Each row is a point on a landscape with many peaks, with its height.
From any point a climber takes the steepest step (rise divided by distance) to one of its 2 nearest points. It stops when none of these is higher. Distance is the straight distance between rows; heights are no part of it.
j_718: [110 108  93  91 124 131  88  88 101 123 113 112 118 108  72  82 107 120
 116  82 102  91 120  99 125  85 124 104 124  95  95  94  92 116 116 101
 122 103  95  77  94  84 102 112 101  94]  height 3.83
j_870: [ 85 101 112 120 131  94  70  87 136 115 103 124  89 129  87  86 107 118
 128  88  69 110 112  98  96  99 140  83 134 105  81  98 117  97 122 108
  97  89  93 105  86  80 101 107 102 125]  height 2.94
j_235: [109 118  77 107  88 101  97 113  87  89 119 115  86  86 117  83 117 113
 103  99  98  73  95  70 148  99 108 138  89 118 117  76  92 114  89 132
  94 107  77  87 118  99 116  89 114  69]  height 4.21
j_516: [110  95  98 120 134  89  79  87 120 112 116 105 112  89  67  86 122 118
 113 104 112  77 111  62 115  99 111 107 125 113  92  67  94 110 112 105
  95 103  88  77  85 108 120 117 119 107]  height 3.18
j_301: [ 78 105  86 101  83  65  93 109  87  90  95 112 104 106 127  84 116  92
  86 109  56  95 100 108 134  90 138 106 100  98 121  92 146 113  94 116
  80  88  67 121  97 122 105  79 115 102]  height 5.41
j_784: [102  76 126  58 104  83  99  81  92  84 125 131 101 128 146 108  69  89
  77 104  93 119  82 126 109  75  96  76  87  87 107 155  95 112  85  86
 118  74 122  89 123  68 114 100  91 101]  height 1.74
j_288: [107  78  95  90 130  62  92  96  87 100 151 111 120  79 102  89 122 104
  72 120 127  85  76  82 117  99  89 108 108 117  97 100  83 112  96  83
 107  85  90  86 125  93 129 103  99  76]  height 3.36
j_932: [ 74  98 112  91  65 127 130  94 103  75  86  87  75  89  80 124  67  73
  98  89 103 131 112 117 101  95  92  77  82  94  90 111 126  93  86  86
 117 123 110  99  91 100  79  76  86  94]  height 1.97
j_277: [114  96  93 114  87  94 101 113 109 106  80  88 118  85 106 106 118  90
  90 129  89  78 113  69 127  92  69 117 123 100 106  75  98  99  78 110
  78 109 104 119 107 126 108 109 124  92]  height 1.67
j_323: [ 81  95 105  76 100  84 100  88  86 111 113 111 119 106 120  89 104 104
  82 114  69  94 101 114 129  80 100  93 115  98  86 114 118 120 101  90
 114  88 106  99 117 106 114 114 110  86]  height 5.28
j_37: [131 101  82  71 108  96 112  95  86 122  82 105 126 116 105  98  90 104
  96  99  92 111 102 146  86  90 127 130 114  80 107 124 101 124 116  82
 103  80  73 106 118  87  80  97  72  87]  height 6.07
j_866: [114  81  70  99 137  82 100  93 122 108 117  95  75 112  84 120  64  89
 120  90 134 116  94 125  56 122 117 105  95 110 101  97  87 101 112  84
  94  89  96  95  96  76  95  69  84 104]  height 1.46
j_158: [ 81 108 117 132  99  94  71  78 117  88 151 122  95 130  88  93  97 121
 129  60 108 126 101  75 105  91 134  75 101 100  96 103 105  79 105 103
 113 113  61  74  72  79 109 118 103 119]  height 4.13
j_580: [123 108 101 115 103 112 103 112 118  95  79  62  76  72  68 121 102  94
 100 106 142  90 120  81  59 111  75 103  75 106 106  81  71  86 105 104
  83 132 123  84  81 112  90  92 111 104]  height 1.96
j_172: [ 93 109 118 104 114 121  96  90  98  85 108 112  92  98  78 102 124 117
 104  97 108  88  93  67 120  97  91  95 109  96  78  89  66  91  92 100
 111 112 122  74 116  96 110 118 116 101]  height 3.22
j_59: [119  93 101 120  85  75 106 113  95  90  94  78 118  55 111 101 122  88
  74 135 114  90 100  73 104 105  89 105  98 110 115  81 128  81  88 100
  79 121  87 110 115 121  99  87  82  87]  height 2.20
j_251: [ 77  92  90  69  98 135 115  82 100  91  93 110  75 119  70 129  71  94
 100  89 118 114 113 108  91 106  71  95  80  87  74 111  71  91  99  68
 110  87 155 107 109  64  98  89  99 102]  height 2.47
j_170: [ 78 121 121 120  81 107  95  91 101  85 128 120 100 119 105  92  87 111
 123  59 106 129 103  89 112  81 135  81  95  91 109 103 115  78 100 110
 126 119  61  75  91  79  90 119  98 103]  height 4.56
j_166: [102 109  73 105  95  74  80 127 109 106 100 121  89 119 132  82 103 110
 107 110  72 100 101 115 125 100 143 134 109  98 117  89 116 119 110 138
  89  75  69 111 120  90 112  87  99  88]  height 5.09
j_901: [102  84  96 112 139  65  89 118 107 102 105 107 107 101 100 105 113 106
 102 113 121  88  72  82  76 118  82 110 116 110  90  78  58  95 111 102
  88  81 113  98 130 104 116 113 108 109]  height 0.49
j_428: [115 122 100  95  63 114 105 102  96  99 110 109 102 102 114  79  98 109
 103  79  89 105 106 109 133  77 141 123  93  83 126  96 136 116 100 121
 121 108  42  87 101  90  95  94  92  91]  height 6.00
j_926: [ 89  95 115 104 125 109  86  76 111 107  99  99 115  87  76 101 127 116
 100 111  87  84 117  65 118  95  87  98 135 114  70  85  90 109 103  95
  95  94 107  80  90 115 121 143 127 107]  height 2.90
j_178: [ 58  98 124  91 101  95  78  83  91  94 150 134 108 133 119  93 106 120
  85  89  80 115 100  94 135  80 123  77 106  87 107 132 123  95 104  89
 112  93  73  88  99  79 112 125 121 106]  height 5.88
j_74: [ 87 120 126 119  73 100 110  84 108  66 127 116  86 104 118  94  82  95
 120  69 121 139  97 100  90  86 127  82  73 107 116 101 112  78  88 111
 128 119  62  77  83  86  89 105  87 105]  height 4.16
j_457: [112  84  86  87 113 121 100 108 119 149  71  93 155  88  80 110 101 104
 113 108  86  80 111  99  80 110  71 126 144 107  88  86  84 135 115  90
  78  87  99 111  87 127 101 149 119  95]  height 2.43
j_830: [119 101  73  76 105  90 106 112  66 122  83 122 123 124 122  92  98 119
  95  90 104 101  81 128  85 104 103 137  93  66 108 119  85 120 123  97
 102  67  92 120 136  89  85  96  69  91]  height 5.20
j_408: [ 91  88  92  82 134 114 105  82  87 139  98 133 144 101  98  81 100 143
 118  97  89  77  97 128 100  99  86 132 139  96  79 113  96 139 137 101
  99  61 108  99 103 109 110 139  96  90]  height 3.04
j_551: [107 112 111 112  70  98 115  73 104  89 106  79  76 100 106  82  74  97
 126  75 112 130 105 130  78  85 140  80  86  95 133 103 129 102  97 117
 122 114  62  96  49 122  75  91  75 115]  height 4.34
j_440: [137 120 102  99  65 115 112 104  96  98  99  83  91  84 123  80 104  96
 100  93 107 110  98 116  98  94 133 113  80  97 125  98 137 119 100 118
 126 108  49  86  95  98  85  81  76  97]  height 5.32
j_752: [107 136 103  75  98 144 107  97  81 101  81  97  85  98  56  98 104 112
  92  82 114  91 108  69 102 105  82 109  86  92  97  95  51  82  89  92
 112 117 149  88  98  85 101 104  97 105]  height 2.83
j_364: [ 94  71  90 117 108  89  97  89 128  92  93  72  62 106  71 124  63  75
 123  95 106 113 113 123  71 116 105  76  94 109  95 100 130  83 113  92
  94 103  96 110  65 105  87  67 102 115]  height 2.61
j_925: [ 99  85 108 107 111  69  88 115 114  78 118 116  79 122 136 100  95  92
  91 111  91 131  81 121  78 109 123  87  98 101 109 111 108  87  99 109
 104  73  76 111 125  83 112  74  88 117]  height 0.84
j_553: [ 99 127 115 125  58 137 131 100 112  98  80  75  83  95 103  90  85  96
 135  69 110 114 102 116  92  86 110  84  76 102 115  95 113  90  91 126
 124 136  98  81  68 105  78 113  85  99]  height 1.21
j_816: [100  77 106  60 100  85 107  75  87  91 123 112 104 105 118 105  86  91
  75 108  90 121  87 125  96  83 108  87  95 100 104 141 104 106  91  74
 115  85 105  92 121  86 105  91  93  91]  height 1.54
j_577: [103 114 108  89  76 125 119 125  92  89  61  68  90  86 104 111  79  74
  98 100  73 124 112 131  92 100 114  90  90  95 107 116 132  97 100 102
 106 114  88 112  92 116  76  75  83 100]  height 2.74
j_374: [110 125  90  89  71 147 119 119  92  99  69  54  72  84  86 115  74  84
 104  99 117 100 125 123  73 106  77  98  55 100 109  95 106 103  99  96
 111 119 118 107  79  96  71  69  87  90]  height 1.75
j_308: [117  95  80 107 110 113 107  87 116 112 113  69  53 102  85 105  69 105
 136  98 144 103 114 123  59 110 111  96  76 103 112  85  92  99 114 111
 112 105 109  89  72  88  82  65  89 117]  height 1.66
j_530: [118 122  80 101 114 109  93 130  98 120  73 100 115  92  93 104 106 108
  95 106 105  61  97  69 100 120  68 159 122  96 110  66  42 106 103 105
  82  93 127 121  96 111 109 132 128 117]  height 2.80
j_399: [ 93 100  86  81 102 102 102  99  85 113  99 114 119 107 115  92 106 108
  94 106  76  79 104 107 151  82 104 116 115  99 100  95  98 129 100 108
 109  88 105 101 126 102 111 105 109  73]  height 4.74
j_741: [107 138 107 105  98 120 105 129  75  90  86  97  61 110 137  87 111 113
 100 119 117 104  87  99  67 126  95 116  54 108 104 110  74  78 103 127
 118  96 122 117 121  59 103  84  85 118]  height 4.14
j_137: [ 76 104 120 114 118 119  79  98 107 101 116 139  90 136 110  91 108 125
 114  81  86 117 114  90 132  85 133  85 127  76  93 113 104  87 108 114
 115  93  88  86 113  67 100 119 107 111]  height 5.85
j_485: [105  92 116  93 112 110  99  88 117 116  83  87 129  75  79 120 123 106
  92 124  95  85 123  78  99 102  62  98 137 106  74  94  73 118 100  83
  81  93 121 102  92 124 114 145 125  95]  height 2.60
j_315: [ 72  99 130 131  83  96 101  98 113  53 117 127  75 117 119  98 101 100
 108  78  99 138  87  91  89 102 116  71  84 112 107 108 118  63  87 115
 113 109  79  87  94  88 103  95 101 120]  height 3.77
j_821: [ 93  76 111  63 136 124  90  66  86  96 154 130 110 109 107  98  87 123
  92 100 110 114 102 113 111  89 107  92 117 109  88 143  85 105 110  68
 122  76 101  70  98  73 119 126 101  96]  height 4.76
j_465: [114  90  81 118 133  54  91 138 110 114 112  98  98 103 115  94 101 102
 112 112 116 103  68 115  62 125 113 118 106 110  99  78  94 101 112 105
  82  76  74 107 127  93 102  95  91  97]  height 1.12
j_601: [109 110  94 118 107 120 108  98 112  96  96  75  56  92  84  99  92 104
 124 102 149  99 103  95  59 118  92  99  63 113 106  84  80  93 106 119
 108 127 114  82  80  89  89  76 103 115]  height 1.81
j_514: [102 134 102 108 107 127 102 134  85 101  70 107  70 130 123  87 110 118
 118 102 103  99 100 103  79 117 101 116  78  92  94 109  68  67 107 129
 108  97 143 114 112  67 102  97  96 124]  height 4.44
j_968: [117 129 112  90  72 131 119 103  83 110  95  93 118  75  83 105 118 106
  72 106  96  64 106  62 130  89  63 122 108  81  95  95  55 109  67  91
  97 114 137 109 112 105 100 112 114  89]  height 3.37
j_742: [113 103  90  86  86  82 108 135  66 112  81  73 116  87 119 115  88  87
  87 101  98  89  74 102  60 121  57 114  70  87 105 111  81 106  98  82
  82  87 121 128 138 107  79  95  78  74]  height 2.18
j_47: [ 91  84 101 120 109  81  95 111 123  79  87  83  77 104  92 112  87  80
 112 107  87 122 106 108  67 117 110  74  98 119  92 102 120  72 106 103
  87 108  99 107  92 113  93  74  98 112]  height 2.89
j_226: [111 113  69 102 106  99  81 125  96 101 125 124  95  99 114  80 109 124
 112 102 105  90  96  96 140 101 131 139 102 104 110  81  87 120 110 131
 104  87  80  95 119  80 117  88 100  81]  height 4.53
j_754: [120 126  89  83  82 134 114 128  86 107  67  60  92  77  86 113  88  84
  91  99 110  91 115 105  67 116  73 113  63 105 111 100  82  99  94  86
  95 113 120 110  98  98  84  83  90  83]  height 1.88
j_28: [ 60  86 115 104 118  74  75  90 121 107  86 112 101 136 120 101 111 106
 110 101  49 111  95 119  93 112 102  61 129 108  73 125 112  99 113 100
  89  71 123 122  89 108 111 124 116 128]  height 3.87
j_565: [ 92 110 114  77  75 100 116 117  77  80  61  64 102  94 103 101  87  56
  82  97  54 131 106 133 101  97 122  88  97  83 104 131 144 102 104  92
  95 103  79 125  85 129  83  80  88 109]  height 3.00
j_253: [ 97  71 108  75 139  90  86  78  98 101 140 136 113 120 127  94  89 117
  96 104 103 107  85 123  95  97  98  89 116 108  85 135  81 109 111  87
 120  63 104  84 109  81 128 122  99 101]  height 4.19
j_21: [122 108  80  94 118  96 101 127  92 126  72  82 128  78  77 115 105 104
  86  97 121  76  96  71  70 120  70 142 117  95 111  77  46 105 107  86
  78  98 121 115  96 114 105 131 111 107]  height 2.62
j_659: [ 90  74 115  61 120 118 102  69  94  82 123 141  95 131 132 115  71 107
  93  88 109 112  92 118 108  82  82  80  93  92  92 150  71 108  99  83
 116  70 150  86 115  61 110 114  93 106]  height 1.99
j_209: [112 101 120 122  64  97 113 105  88  68  92  81  92  58 112  99 107  85
  79 117 121 105  94  89  95 105  85  91  77 111 108  99 128  84  85  95
  99 125  86 104 112 119  79  82  62  87]  height 2.34
j_609: [113 128 111 125  60 136 124 102 106 107  81  88 110  90  99  82 106 101
 118  72 102  86  97  96 118  85 103 107  83 100 110  77 114  89  84 133
 121 138  87  81  85 105  89 116 102  96]  height 1.36
j_293: [100 104  91  93  69 145 120 108 108  98  78  61  59  96  74 123  55  86
 126  87 120 111 131 141  85 101  83  83  72  76 101  94 118 101 110  95
 121 111 117 106  70  93  66  71  97 104]  height 1.63
j_934: [101  81  96  71  77  83 110 115  74 104  87  86 110  94 118 126  72  75
  87 107  94 104  72 128  70 104  62  92  73  88  94 137  86 120  97  74
  95  83 128 122 134 107  82  87  78  72]  height 1.98
j_787: [106  57  95  75 114  52 109  87  95  90 133 109 100 101 123 110  89  79
  65 115 102 117  63 126  81  99  93  85  88 117 108 138 105  99  84  70
 101  73  94  92 116  86 118  91  86  89]  height 1.35
j_708: [ 69  76 110 106 117  84  78  67 115  83 123 122  95 120  93  98 121 103
  92  88  80 113  93  95  98 107 115  56 105 123  87 119 121  82  95  86
  92  99  91  97  73  95 108 106 120 127]  height 4.48
j_632: [ 72 102 127 143  87  93 104  98 123  52  98 105  59 112 111  96  95  92
 115  94 113 133  88 101  73 114 115  69  76 124 101  97 130  63  95 122
 103 123  84  98  71 103  93  88  93 128]  height 3.47
j_232: [109  94 101 110  96  99 103 118 115 105  74  77 116  85  84 104 113  85
  98 112  82  97 112  90  97 103  89  87 114 104  98  83 113  88  95 100
  85 120 100 109  92 127 100  99 106  99]  height 1.85
j_231: [105  99  92 111 127  70  83 129  93  95 111 122  94 114 120  91 109 110
 109 108 121  90  67  96  86 123  91 111  94 103  94  85  62  93 110 118
 104  74 117 106 138  87 119  91 102 113]  height 0.59
j_93: [106  91  70  73 120  92 107 116  61 143  84 118 137 105 102  91 100 125
  92  91 110  81  70 106  86 119  80 142 104  80 104 101  75 131 118  94
  99  74 106 119 123 107  89 108  75  86]  height 4.63
j_233: [111 125  88  85  75 123 114 111  81 120  89  97 122  94 107  98 105 100
  84 103  82  51 101  80 145  92  66 138 111  88 104  83  61 122  76 100
  94  96 134 120 120 105 105 110 117  84]  height 3.17
j_544: [ 87 100 105 102  89  77 111  75  92  68 101  88  90  92  96 104  88  71
  86  87 105 132  94 123  83  99 129  77  80 104 119 119 150  95 100  92
  93 113  62 109  60 126  85  64  82 121]  height 3.59
j_984: [ 63  96 111 100 112  60  78  98 103 107 101 124 109 142 131  88 110 105
 100 107  54  93  99 121 115  94 113  81 120  98  92 108 128 110 111 109
  95  70 108 120 102 107 115 114 122 113]  height 4.47
j_806: [115 102  82  95  89  63 108 108  74 112 109  96 117  84 129  96 105  96
  83 116 103  61  80  90 127  96  68 126  90  98 102  95  83 131  89  97
  96  82 116 117 148 108 107  95  98  77]  height 3.85
j_860: [120  89  90  99 112 113  91 123 128 132  62  80 135  95  75 116  96  92
 120 104  81  92 117 102  72 116  75 105 124 106  82  82  76 112 110  93
  73 102 105 113  88 123  95 128 115  97]  height 2.79
j_998: [ 96 103  93  76 128 131  95  86  96 128 105 118 138 108  87  84 106 124
 110  95  84  84 121 120 129  83 110 119 134 100  88 105  96 130 125  90
 116  78 102  88 101  90 111 133 104  83]  height 3.48
j_393: [ 74  90 115 113 130 100  76  82 133 114  82 105  87 127  87 102 110 114
 127  93  61 112 112 100  92 114 118  70 135 115  58 106  98  97 116  99
  87  79 113  99  90  87 102 125 106 124]  height 3.30
j_695: [101 108 117 131 103  94  94 108 107  78 105 112  81  96  93  93 129 116
 102 116 114  89  89  60 109 101  89 100  99 103  83  71  84  76  87 126
  96 120 102  82 116 103 112 105 116 107]  height 3.44
j_470: [ 74  98  84 102 104  63  90 100  90  99  97 110 128 100 110  87 133  88
  81 115  67  95 101 111 123  92 118  88 103 102 100 100 149 101 101  93
  73  98  85 128  78 131 105  91 122 119]  height 6.12
j_380: [ 83 121  93  74  96 147 108  85  94  95  80  99  66 109  51 116  87 107
 104  80 127 107 120  80  95 116  75 101  82  88  82  98  57  86  95  78
 107 104 159  93  92  71 102  97  97 107]  height 2.67
j_296: [144 110  71  77 109 110 105  92  92 136 107  86 130  91  76  81 102 100
 100  86 114  87 109 117 104  90 125 122 100  93 116  91  90 124 111  93
 119  99  88  80 101  90  99  88  84  88]  height 4.70
j_359: [125  94  83  79 136 105  97  73 105 131 118  91 125  93  62  93 106 106
 111  93 116  95 114 109  96  92 115  98 117 108  97  99  82 126 114  85
 116 101  98  75  88  98 101 102  94  94]  height 4.24
j_181: [113  96  94 121 116  59  90 134 118  90 117  98  77 107 137  90 104  96
 102 118 110 119  77 122  64 122 129 107  94 112 104  94 116  92 107 116
 100  82  62 107 121  82 109  70  86 110]  height 0.97
j_883: [ 76 103 122 152  88  76  91 103 106  69 107 118  91 108 106  88 128 110
 104 101  99 101  88  64 111  98  98  81  94 110  93  75 120  59  90 125
  89 118  86  95  98 111 112 109 112 112]  height 3.70
j_54: [123  89 108 113 106 101  90  90 132  93  76  71  92  75  61 143 113  96
  90 112 137  96 126  61  80 106  84  93 107 101  94  86  72  89 106  94
  66 131 121  82  80 127  97 116 112 101]  height 2.14
j_60: [ 93 137 107 106 108 145 104 118  93  99  75 106  73 123  98  99 118 117
 120  82 100 100 104  92 104 107 104 101  96  83  88  97  72  74  96 120
 109 106 139  94 114  72  96 105 102 114]  height 4.78
j_797: [110 120 102 114 106 117  98 144 106  96  69  75  81  98 110 106 101  95
 114 118  99  94  99 107  60 122  86 105  82 111  99  90  84  80 105 124
  92 118 113 110 107  93  90  93 107 105]  height 3.51
j_946: [ 84  94 105  86  99  78 109  95  78  76  87  76 100  93  94 109  97  57
  72  99  79 130  94 135  86 100 125  83  90  92 105 130 148  93 106  83
  75 106  79 131  65 132  89  64  94 117]  height 3.29
j_838: [ 76  75 115  66 119 132  91  47  95  98 149 127  93 116 100 101  84 119
  90  83  95 122 109 102 114  85 110  76 114 112  89 146 110  94 101  63
 117 100  95  64  79  72 108 125 108 102]  height 4.43
j_252: [ 92 105 121 115  62 115 119 123  85  66  75  78  87  65 104 105  90  71
  87 104  94 123 104 102  95 103  92  76  82 103 100 111 134  82  86 102
  97 126  98 120  91 133  79  80  72  90]  height 2.49
j_657: [ 72 110  97 102  91  80  79 112 103  96 104 130  91 128 130  82 107 109
 103 101  63 104 105 104 138  86 143 103 108  88 119  96 135 110 104 133
  93  81  68 111 111  97 106  86 115  99]  height 5.78
j_826: [105 115  84  96  65 118 105 107  95 107  94 111 107  94 115  80 101  98
  98  91  67  83 103  97 151  86 131 136  97 103 122  84 132 118  91 122
 102 104  66  94 108 103  99  89 106  77]  height 5.29
j_871: [123 102 123 109  95 117  96 104 115  99  70  90 102  81  77 142 125 103
  84 120 110  99 125  63  97 104  66  96 125  91  82  87  55  93  91  89
  66 116 129 104  94 125 107 135 127 104]  height 2.35
j_692: [ 68  83 125 124 102  78  81  77 112  70 115 119 102 106  87 101 137 100
  92  99  90 106  89  64 104 102  96  62  98 116  82 102 119  65  91  98
  82 110  99  90  86 115 113 110 109 114]  height 4.03
j_986: [ 88  57  93 113  96  89 107  54 136  87 113  95  55 109  69 125  59  86
 121  80 121 113 109 117  83 108 104  70  86  95  98  97 139  82 103  89
 111 102  89 110  53  90  95  73 106 135]  height 2.36
j_736: [ 51 112 115 102  92 100  75 100  98  98 129 142  94 137 126  88 105 121
 101  85  76 111 112  94 156  78 132  93 112  69 121 116 125 103 103 118
 103  91  69  94 111  78 101 115 114  96]  height 6.84
j_351: [ 89 124 111 113 112 146  96  98 101  96  96 126  82 122  98  95 110 122
 122  67 105 113 114  91 117  92 123  91 110  79  91 104  87  80 100 113
 119 111 115  77 111  61  89 113  99 111]  height 5.21
j_180: [117 114  91  81  82  97 106 133  66 130  73  82 121  92 105 107  90  97
  85  94  98  77  86  79  72 121  44 130  89  83 114 102  57 106  98  92
  85  94 130 133 120 111  91 112  92  86]  height 2.37
j_847: [100  90  80  83 110  73 108 110  72 137  95 109 137  92 121  99  98 110
  91 110 109  67  70  96 109 107  59 133 107  90 101  94  79 147 102  99
  90  75 111 116 128 117 103 117  99  80]  height 4.18
j_145: [ 75  86 118  91  96  74  89  79  89 108 111 104 133  92 116  86 116 101
  78 128  80  78 104 101 125  84  69  81 117 111  77 119 120 106  93  83
  98  88 129 102  95 131 128 126 118  91]  height 6.11
j_449: [105 124 100  83 109 124 102 103  76 103 102 105 109  94  82  86 117 116
  92  94 108  84  97  79 118  97  91 115  98  95 101  88  59  98  95  95
 119 106 125  89 121  86 109 100 102  99]  height 3.01
j_33: [ 94  99 110 114  81  82 104  77 104  60 111  87  57 100 115  97  62  76
 107  86 131 135  96 131  71 103 131  77  76 102 133 104 139 103  92 108
 112 108  52 114  42 116  80  70  75 126]  height 3.92
j_602: [132 101  76 110 140  67  91 113 119 122 127  94  99 104  96  95  93  99
 119 101 131 110  84 121  61 113 135 113 110 106 103  92  91 110 113  96
  98  87  76  96 100  85 101  78  80  99]  height 1.28
j_693: [130 113 106 116  70 120 115  91 107 111 102  77  85  94 113  76  88 105
 123  84 111 109 100 128  81  84 137  97  84  91 136  93 124 116 104 130
 125 115  63  87  65 110  78  88  77 103]  height 4.79
j_930: [119 102  79  87 133  73 106  99  86 112 120  96 128  66  80  91 119 107
  79 112 139  74  84  81 109 107  90 130 107 105 111  82  63 118  99  76
 101  89  99  88 116  96 115 107 104  83]  height 3.12
j_576: [ 84  89  95  89  95 132 118  78 117  89  96  99  68 111  79 123  67  91
 110  83 113 125 118 113  93  99 102  82  83  95  90 104 110  89  99  90
 119 112 116  90  97  75  80  74  97 106]  height 2.19
j_812: [102 112 108 112  80 118 113  99  96 101  96  99 116  87  79  90 112 103
  99  86  91  90 109  81 125  82 101 100 102 103  97  84 112  93  85 107
 114 133  93  81 103 103  96 105 106  88]  height 1.50
j_851: [111  61  90  93 126  54 108  94 104  91 134  98 106  87  99 110 105  85
  70 121 125 107  69 106  76 109  94  92  91 127 106 115 102  92  86  69
  84  82  92  86 116  93 116  88  80  83]  height 1.20
j_134: [102 101 111 117  58  99 112  85  80  87 111 103 127  64  94  93 119 100
  74 118  98  72 106  57 148  79  80 117 102  99 107  91 112  99  71 103
  92 130  97 106 116 118  97 103  93  70]  height 3.79
j_400: [123 100  89 109 122 104  91 129 126 117  75  73 102 101  86 103  97  92
 128 108  95  89 109 107  61 119  99 104 106 111  92  81  78  95 116 107
  85 113 106 100  96 109  88  99 104 104]  height 3.16
j_828: [107 118 106 117 100 104 100 148  87  86  80  85  71 107 148 101  99 101
 105 121  97 100  80 119  61 120  89 105  65 107 101 104  90  85 106 122
 106  87 112 124 133  83  91  80  91 107]  height 3.84
j_590: [ 89  77  99  90  97 117 113  53 131  84 116 112  63 122  89 126  49  91
 119  77 120 128 120 114  98  98 119  78  96  82  97 107 125  84  94  94
 115 105  89  94  71  64  84  82 101 120]  height 2.10
j_57: [ 71  86  98 104  96  58  84  95  83 102  98 106 133  95 126  92 132  90
  75 134  77  88 103  94 132  91  76  80 110 101  91 109 137  96  92  92
  68  99 122 133  87 140 118 108 118 106]  height 7.09
j_727: [104 106 101 103  89 115 111  98 114 110  86  87 105 102  84  97 103  96
 111  87  82 106 111 103 102  93 115  83 106 100  95  90 121  90  97 106
 108 124  92  86  92 114  89  92  99 103]  height 1.65
j_893: [106 101  91 131 104  87  78  90 122 119 127 108 109 102  71  70 112 116
 125  86  97  85 108  73 118  85 125  99 113 105 104  60 116 106 112 124
 101 115  69  79  71 109 112 106 114 109]  height 3.45
j_637: [ 75  76  96  60 115 134 110  67 102  90 105 124  80 121  95 126  76 102
 101  92 108 119 108 119 103  91  84  86  99  96  78 129  81 102  98  70
 112  84 143  89 104  64  98 103 101 100]  height 2.25
j_634: [100  92 101 110 116  70  76 123 105  83 129 127  83 120 136  92 107 110
 101 110 110 107  76 101 107 106 110  99  95  96  99  96  79  91 102 124
 113  68  98 101 137  79 128  83 102 113]  height 0.69
j_50: [118 103 117 102  67 116 114  89  96 103 101  96 132  58  82 109 125  97
  65 125 105  73 117  62 133  82  66 119 125  87 101  95  83 109  68  88
  83 129 121 111 107 120 101 116 112  79]  height 3.56
j_857: [131 116  93  91  83 108 114 136  82 102  77  64 102  71 114 109 100  82
  89 108 100  86  91 110  69 112  76 114  71 101 109  97  92 100  94  84
  94 100 103 118 125 105  83  85  81  83]  height 2.02
j_948: [ 87 101 107 135 103  87  70  69 114 111 141 113 106 119  68  77 118 123
 124  64 100 100 109  72 106  85 132  74 103 109  95  88 113  98 114 102
 100 111  67  77  62 105 105 119 113 116]  height 3.76
j_587: [104  99  66  85  83 103 107 102  92 119  88 106 120  99 119  88 101  88
  91 110  59  69 101  97 151  89 109 136 114 113 115  88 109 127  86 110
  87  89  87 106 116 118 110  97 108  68]  height 4.69
j_309: [119  86  94 109 113  76  99 112 111 106  87  66 122  71  86 114 107  78
  89 128 113  94 113  84  79 108  87  97 111 113 104  87 106  88 102  85
  73 114  96 103 100 127  96 101  94  91]  height 2.03
j_937: [142 112  71  69  94 107 118 104  83 127  81  75 122  94  92  99  91  87
  94  95  95  98 101 137  86  95 120 125  93  91 110 107 106 125 108  77
 110  92  78  95 116  92  83  83  70  85]  height 5.30
j_600: [ 84  93 111 106  56 133 125  99 113  83  83  70  69  76  52 126  69  76
 112  91 132 117 126 112  99 105  62  74  71  86  85  89 119  90  96  87
 106 127 121  99  71 105  76  79  96  97]  height 1.80
j_938: [104  82  84  82 133 102 102  94 103 146  87 104 144 101  84  94  96 117
 114 103  89  87  98 119  77 104  93 121 139 108  83  95  94 133 127  92
  97  81  97 103  98 113 100 132  95  91]  height 2.63
j_683: [128 101 108 132  63 111  97 108 109  95  77  94 112  76 113 123 121  93
  80 142 104  80 117  56 138  90  61 133 129  89 122  79  96  92  70 114
  61 120 118 131  99 127  99 114 125  93]  height 1.55
j_432: [ 66  88 119  81 108 102  89  61  97  88 136 127 101 118 102  93 104 106
  82  83  79 123  94 108 109  82 119  67 105 107 102 139 126  91  93  70
 108 111  85  86  76  90 102 117 119 114]  height 5.11
j_312: [110 107  95 116  82  94 104  98  82  89 122 106 104  70 103  90 118 108
  82 110 108  74  96  63 147  86  91 125  94 109 112  73 101 104  82 112
  98 118  80  94 123 111 111  96 107  71]  height 3.99
j_532: [ 93  89 103 106 118  83  92 112 105 109  89 102 118 110 108 107 110 105
 101 122  88  86  97  88  98 103  74  92 120 101  81  85  76 104 104 105
  93  84 124 110 126 119 112 119 114 102]  height 0.36
j_206: [103  83  95  92 107  49  99  93  79 109 129 108 122  87 124  91 108  96
  76 124 107  75  76  97 128  92  79 107 100 104  94 106  96 126  97  84
 101  77 106  98 140 104 125 100 103  72]  height 3.61
j_352: [ 75  88 121 146  93  90  90 112 117  53  80  86  67  95 100 108 102  79
 110 104 104 122  98  93  71 123  96  67  84 122  92  98 136  55 106 121
  76 126  98 110  64 127  93  81  94 126]  height 3.20
j_64: [ 95  95  97  93  98  95 109  75 114 108  89  79 101 100  65 102  91  81
 110  84  80 116 119 115  90  96 125  69 107 102 100 112 131 101 103  94
 101 122  91  96  61 121  85  88 101 108]  height 1.47
j_62: [ 92  72 100  93  96  72 107 117  93  88  96  86 103  92 114 122  84  71
  88 122  88 109  79 120  79 106  79  78  88 105  93 126 103  91  94  83
  91  86 114 112 123 115  95  83  86  84]  height 1.77
j_775: [112 136  89  93  89 134 104 113  95 115  72 106 110 105  93  94 106 109
  90 103  90  52 101  68 137 111  73 154 121  91 112  74  44 101  88 110
  88  93 141 119  90 100 113 122 131 110]  height 2.98

Where does a climber stop that starts at each point below?
j_232 -> j_428
j_946 -> j_428
j_930 -> j_37
j_860 -> j_736
j_851 -> j_37
j_938 -> j_37
j_21 -> j_657
j_683 -> j_657
j_465 -> j_170
